A landscape with many valleys, sampled at points; each row gives a point and its height.
A ball rolls from a point to whichever of its 2 nearest points has the largest drop for the distance, and stops where none of them is lower. Distance is the straight distance between rows; heights are no part of it.
Q_151 (h 783): [107 135 100 126  76  85 104  91 102 119  90  90  74  90 110  76  96 109
 124  92 105 105]
Q_390 (h 499): [133 142  91 132  87  80 120  96  87  68 113  91  85  72  74  78 128  67
  89  66 136 112]
Q_308 (h 565): [ 82  95  76 109 114 126 105 100  78  42 126 102 114  85 116 116 123  64
  79 105  84 129]
Q_876 (h 359): [ 83  76 120  71 100  99 105 112  62 125 102  84  99 105 129 101  78 120
 117  79  89  59]
Q_946 (h 676): [ 94 110 100  88  68  80 102 138 137 138 116  55  68 105 105 132  87 130
 119 103 123  58]
Q_248 (h 544): [125 131 107  77  97 106 127  84  74 103  94 129 138 100 113  88  86  40
 117  96  76 124]
Q_899 (h 416): [123  95  77  85  72  98  71  97 107 101 100 110 114  84  70 140 120  41
 121  96 104 120]
Q_519 (h 103): [125  92 135  82 144  93 117  97  98  91  70 148 149  92  75  70  89  72
 116  73  77  71]
Q_350 (h 357): [125 119 119 110  86 132  92 104 103 114 109  92 104  70 101 148  97  72
  85  88  95  97]
Q_139 (h 712): [ 74 106  89  75  74  81 115 132 108 121 135  70  50 136 104  80  59 149
  97 123 104  84]
Q_688 (h 235): [ 87  95 100  60 139  85  86 127  66  83  93 109 118 105  68  88  95  90
 148 107  93  74]
Q_441 (h 543): [ 76  99  81  95  97  85  94  93  94 123 126 125 103 107 112  87 104 128
  99 116 117  82]
Q_120 (h 518): [ 61  62 117 126  94  84 107 145 130 131 105  39  63 122 127  93  96 188
  71 106 109  93]
Q_246 (h 459): [148  81 106 108 105 106 110  69 117  75 110 149 119  97  41  61 122  33
  94  94  70 145]
Q_627 (h 289): [ 93  84 127  66  82 108  85  83  99 115  97 101  81 115 124 137  85  97
 109 121 115 101]
Q_664 (h 434): [105 127  84  64 138 122  79 122 103 145  83 132 144 118  94 125  64 119
 140 142  94  73]
Q_282 (h 645): [ 77 105  81 111  79  61 107 121 117 121 145  39  76 103 113 120 109 121
  94 101 147  78]
Q_934 (h 307): [129  98 116 106 113  96 125  94 130  62  62 100 117  82  71 130 120  66
  81  91  79 142]
Q_981 (h 135): [115  96  89  81 112 109  86  64 115  70 108 142 157 103  78  91  83  62
  76  92  83  61]
Q_674 (h 209): [136 131  69  73 132 115 106 100  85  75 111 151 176 104  76  81 111  70
  83 104  85  87]
Q_592 (h 340): [130 123  89 174  82 142  89  73  92 111  96  97  76  67 122 124 131  55
  98  79 117 125]
Q_703 (h 744): [ 81  88  71 111  53 108  96 140 105 134 130  57  45 141 161 112  89 121
 105 112 130  64]
Q_894 (h 509): [ 70  88  90  78 133  72  99  77  99 112 108 131 137 115  98  82 116 125
 115 103  94  61]
Q_829 (h 617): [ 39  58  82 136  57  88 108 119  88 126 122  24  62 128 139 103  91 121
  61  67 112 107]
Q_119 (h 297): [ 86  78 118  63 106  87 113  96  51 124 118 105  79  85  93 106 112 110
  92  84  99 101]
Q_726 (h 272): [139 132  64  82 119  95 141  85 115  62 132 139 147  79  67  95 129  63
  73 109  87  99]
Q_728 (h 743): [ 76  98  95 126  74  85 101  89  88 135 102  62  55 106 101  73  85 138
 119  92  86  94]
Q_25 (h 330): [134 114  69 104 104  98  70 121  95  90  68 112 141  76  53  80 133  85
 116  69  72 140]
Q_207 (h 821): [113 147  89 105  80  70 107 101 113  89  60 107  92  94  80  65  87 111
 117  95  84 128]
Q_53 (h 582): [ 54  61  99 106  78  91 115 150 101 157 125  27  57 160 141  91 108 170
  70 131 111 101]
Q_338 (h 319): [ 84  94 121 108 115 108 127 101  96  92 111 120  62 104 107 118 112 124
 111 136  97 122]
Q_507 (h 72): [125  97 115  47 136  96  86  67 115  93 113 155 163  99  91  81  69  67
  92 118  99 104]
Q_404 (h 479): [ 81  98  85  68 111 105 101 117 101 119  92 110 126 118  90 131  78 119
 110 113  72  88]
Q_958 (h 438): [106 143  83 111  95  89 119 108  67  55 116  82 103  90  67  82 119  96
  93  83 114  76]
Q_55 (h 481): [ 77 103  72 142  94 134  78 113  77  52 115  90  88 109 109 106 100  87
  99 115 109 128]
Q_256 (h 391): [ 60  47 131  59 133 102  87  87  91  84 106 112 102 103 107 104  90 126
  91 116  98 105]
Q_439 (h 439): [ 66  46 120  79 107  75  83  89 114  94  87  96  89 115  84  88  80 116
 109  99  94  76]
Q_901 (h 162): [ 83  74  80  83  90  76  76  57 103  73  99 117 109 102  97 103 108  73
  68 101 107 122]
Q_209 (h 128): [153 130 108  95 107  97 137 122 116  59  58 133 156  81  72  73 109  62
  77  63  77 113]
Q_437 (h 483): [ 59  88  92 140  58  91 110  79  83 138 117  83  67 129 140 118 107 107
  91 100 133  95]
Q_344 (h 226): [151 126  80  79 118  92 111 133 111  95  66 122 175  78  46 104 129  71
  96  69  67 125]
Q_823 (h 208): [126 138  97 124  85 102  93  85 136  57  93  93 140 100  70 113  90  60
  81  99 112 108]
Q_718 (h 352): [ 59  82  93  69 113 140  87 149  66 106 101  68  97 141 120 102  51 145
 118 130  78  80]
Q_212 (h 320): [101 117  75 109  73  96 119  95  44 104  98 107  77  82  97  99 133 101
  52  57 108 112]
Q_518 (h 545): [ 52  89  61 161  63  82 118  74  79 125 134  46  52 110 123 101 105 111
  79  84 117 124]
Q_796 (h 579): [ 90 129 111  89 100  90 141  89  77 125 104 128 135 104 136 107  85  91
 104 104  91 102]
Q_4 (h 318): [ 58  45 111  76 103 108  69 110  88 106 100  80  63  99 139  96  85 147
  93 112  98 102]
Q_995 (h 200): [ 79  86 132  77 140  98  94 118 111 127  90  87  92 107 118  58  50 173
 121 104  85  62]
Q_845 (h 564): [ 91 142  88 130  63  91  82 119  66 118 111  41  67 107 127 108  94 100
  89  90 159 120]
Q_363 (h 201): [106 108 126  98 142 117  84  87 110  96 114 118 125  81  67  69  66 112
 114 115  76 105]
Q_40 (h 332): [145 111  82  59 117 100 132  73 126  53  98 136 117  93  61  97 100  70
  88 123  58  99]
Q_748 (h 420): [116 119 117 146  88 126  86 103  73 109  93  79  92  77  92 134 127  83
 101  73 109 123]
Q_389 (h 87): [ 82  88  80 134  80  89  83  76  89  90  98  89  49  87 123  85 110 105
  74  91 134 146]
Q_897 (h 430): [ 67  79 133 151  89 105 111  94 104 121 118  87  67  97 135 124  94 108
  88  96 115 105]
Q_800 (h 350): [100 100  79  97 108  96  75 119 110  95  67  84 114  76  65 121 120 112
 124  98  74 126]
Q_892 (h 450): [ 72  82 106 115  89 137  73 111  93  95  81  85  96 129 113  84  57 130
 122 118  86 100]
Q_227 (h 120): [110 110 111 115  89  91 125  85 107  77  92  95 125  93  93 104  89  58
  87  70  94  78]
Q_29 (h 687): [ 63  66  82 128  63  90  83 124  82 141 101  45  44 122 116  83  97 153
  99  71 108  96]
Q_103 (h 316): [ 97 111 102 107 123 125  67 119 119  69  69 106 139 113 109 119  98  89
 141 128 103 112]
Q_710 (h 388): [ 74  84 124  81 128  87 123 135 107 126  95 103  78 110 108 107  88 164
 123 134  93 123]
Q_496 (h 606): [106 104 119  76 106 113 107 130 114  79  52  83  77 108 116 110  65 128
 121  94  90  74]
Q_956 (h 480): [ 80  74 126  89 113  83  85  57 109 103  82 114 136 103 103 104  93  97
 101  92 107  64]
Q_266 (h 132): [ 96  83 125  89 144 117 100 112 114  90  99 121 112  83 100  69  62 133
 126  99  77  63]
Q_786 (h 331): [ 74  59 112  85  96 124  81 125  82 145 105  51  70 123 122  90  74 150
 106  89  83  35]
Q_722 (h 246): [156 133  78 173  80 101  99  47 111 112  91  95  84  51  95  93 145  52
  83  76 128 153]
Q_469 (h 375): [ 83  91 117 129  96  90 135  70 103 101 121 119  57  97 134 115 128  99
  83 126 131 119]
Q_694 (h 231): [ 89  79  93  82  75  85  89  48 106  94  96 100  72 116 124 124 106  93
  75 108 123  93]
Q_352 (h 225): [ 86 109  97  80  80  88 118  95  44  95 125  81  71  94 113 110  96 105
  59  74 118  80]
Q_61 (h 389): [ 93 119 103 120 107 127  86 120  98  71 116 105 111 101 140 105  99  83
 121 122 119  88]
Q_27 (h 630): [ 80  66  96  70 100  98 107 168 119 155 114  29  62 165 140  80 105 184
  94 140 105  61]
Q_277 (h 447): [ 68  91 131 111  92  89 106 128 131 134  97  70  56  98 128 112  94 166
 111 131 104 123]
Q_283 (h 291): [149 123 113  92  99 112  87 109 123  80 105  98 111  71  47 135  98  68
  87  81  97  93]
Q_842 (h 366): [119 119  87 105  96  79  90 104 105  68  98  63  97  72  45 106 112  94
  83  69  91  79]
Q_867 (h 223): [159 101 111 109 103  97 121  94 122  51  69 108 138  79  67  87 130  31
  71  61  77 142]
Q_172 (h 782): [ 83  76  80 100  82  98  91 133 108 134 102  72  56 122 174  99 118 158
 114 109 106  63]
Q_744 (h 531): [ 98  86  86  68 131 104  89 106  91 106  82 152 114 112  43 113 106 107
 101 119  69 108]
Q_927 (h 349): [103  90  99  65  77 104  76 121 105 109  99 137 116 108 101 145  87  74
 109 115 123 111]
Q_442 (h 492): [118 128 121 135  78 116  99  96  56  98  92  51  60  68 120 121 103  87
  85  80 146 130]
Q_258 (h 248): [ 90  85  74 101  86  76  89  94 117 119  90  94  78  68 101 136 148 107
 112  89  94 131]
Q_453 (h 581): [ 77  87  86  99  80  78  79  77  88 123 115  86  68 118 109  83 133 128
 111 100 134  53]
Q_157 (h 397): [146  73  98  66 120  91 114  85 138  55  74 152 133 106  36  84 125  44
  94  95  60 125]
Q_433 (h 707): [ 98 100  97  97  56 103  89 129 127 130 114  84  56 121 137 103  73 104
 130 100 117  43]
Q_635 (h 270): [116 114 107 114 111 110 100  81 137 101 123 114 106  86  66 113  89 114
  83 125  77  94]
Q_100 (h 542): [ 92  86 109 101  96 126  97 113 101  62  64 108  69  95 120  81  67 101
 111  96  75 114]
Q_919 (h 385): [100  98 104 111 100 104 106  90 135  64  83 106  84  90 103 126 114  97
  94 123 104 142]
Q_673 (h 156): [118 104  67 126  74  76  92  47 111 108  95  93  80  65  98 107 152  74
  86  82 113 137]
Q_340 (h 669): [ 77 107  92  61  96  88 132 178 112 127 119  55  68 146 139  71  72 179
 104 138 110  69]
Q_879 (h 551): [118 103 124 162 100  92 124  69 118  71 142 123 103  74  70  92 124  46
  63  82 126 121]
Q_511 (h 306): [121 143 106  94 116 112 106 134  99 101  89 130 163  90  61 135 101  92
 104  91  87 107]
Q_95 (h 215): [ 69  70  97 110 104 108  79  83  88  92 107  96  59  79 147  95 128 131
 106 106 115 127]
Q_609 (h 455): [115 110 114 112 126 136 115  59  78  68  94 128 103  96 109  98 112  85
 109 114  70 103]
Q_559 (h 22): [127  86 120  86 101  83 131 115 113  83  60 136 129  92  78  96 100  47
  95  51  76  83]
Q_765 (h 310): [ 54  75 104  59 142 104  86 156  69  97  86 103 116 134 100  86  69 125
 135 117  99  77]
Q_929 (h 387): [101 121  94  92 147 152  65 106  88 105  97 124 142 123  86 118  81  97
 137 145  84 103]
Q_493 (h 505): [157 129 101 113 106 122 102  47  97  82  80 139 123  95  79  86 131  69
  94 106  81 117]
Q_393 (h 553): [103 118 109 159  90  97 114  95 114  80 121  88  70  76  94 101 102  78
  74  85 137 105]
Q_714 (h 260): [ 78  65 118  72 120 124  91 143 100 162  92  72  94 143 120  74  37 178
 118 122  82  48]
Q_790 (h 614): [ 92 116  86 108  83  66  89  92  96 111 123  78  95 104  92 122 133  88
 108  97 146  72]
Q_612 (h 514): [121  91 137 125 106  83 104  61 121  82 116 144 118  83  71  68 105  65
  79  94 107 121]
Q_521 (h 454): [121 126 107 128  98 111 120  57  64 132 120 110 100  66 133  87 120  78
 102  83  96 116]
Q_522 (h 83): [111 102  66  72 102  72  84  69 156  69 108 129 136  92  88 101  99  77
  79 115 109 113]
Q_309 (h 550): [141 112  90  84  97 127  85  81  93 106  75 144 123 100  52  99 109  85
 103 105  65 102]
Q_792 (h 498): [139 125  98 105  85 104 119  46  60  95 100 121 114  88 130  80 127  35
 111  83  99 134]
Q_930 (h 396): [ 95 115 108 115  93 136 118  46  66 110 114 110  79  99 137  97 106 113
 100 126  87  98]
Q_12 (h 13): [140 112 108  80 120  79  94  68 160  89 108 156 173  85  93  79 110  57
  94 123 105 127]
Q_247 (h 164): [ 99  97 120  51 169  89 120 134  88  94  73 131 147  99  53  81  69 101
 126  81  82  66]
Q_551 (h 229): [ 93 107 118 107 103 101  45 126 113  94  77  82 122 114 107  94  72 101
 148  98 126  83]

Where does a ball stop that starts at each point below?
Q_100 | Q_559
Q_151 | Q_338
Q_139 | Q_338
Q_172 | Q_389
Q_879 | Q_12
Q_703 | Q_389
Q_894 | Q_389

Call two points neighbours if one is among the 2 nearest of the other. Go from one point of each pair to the other, from neighbour to neighbour, staying as low as possible. Name the highest point that can't be avoided.
Q_12 / Q_283 | Q_899
Q_266 / Q_352 | Q_876
Q_551 / Q_930 | Q_309
Q_673 / Q_209 | Q_800
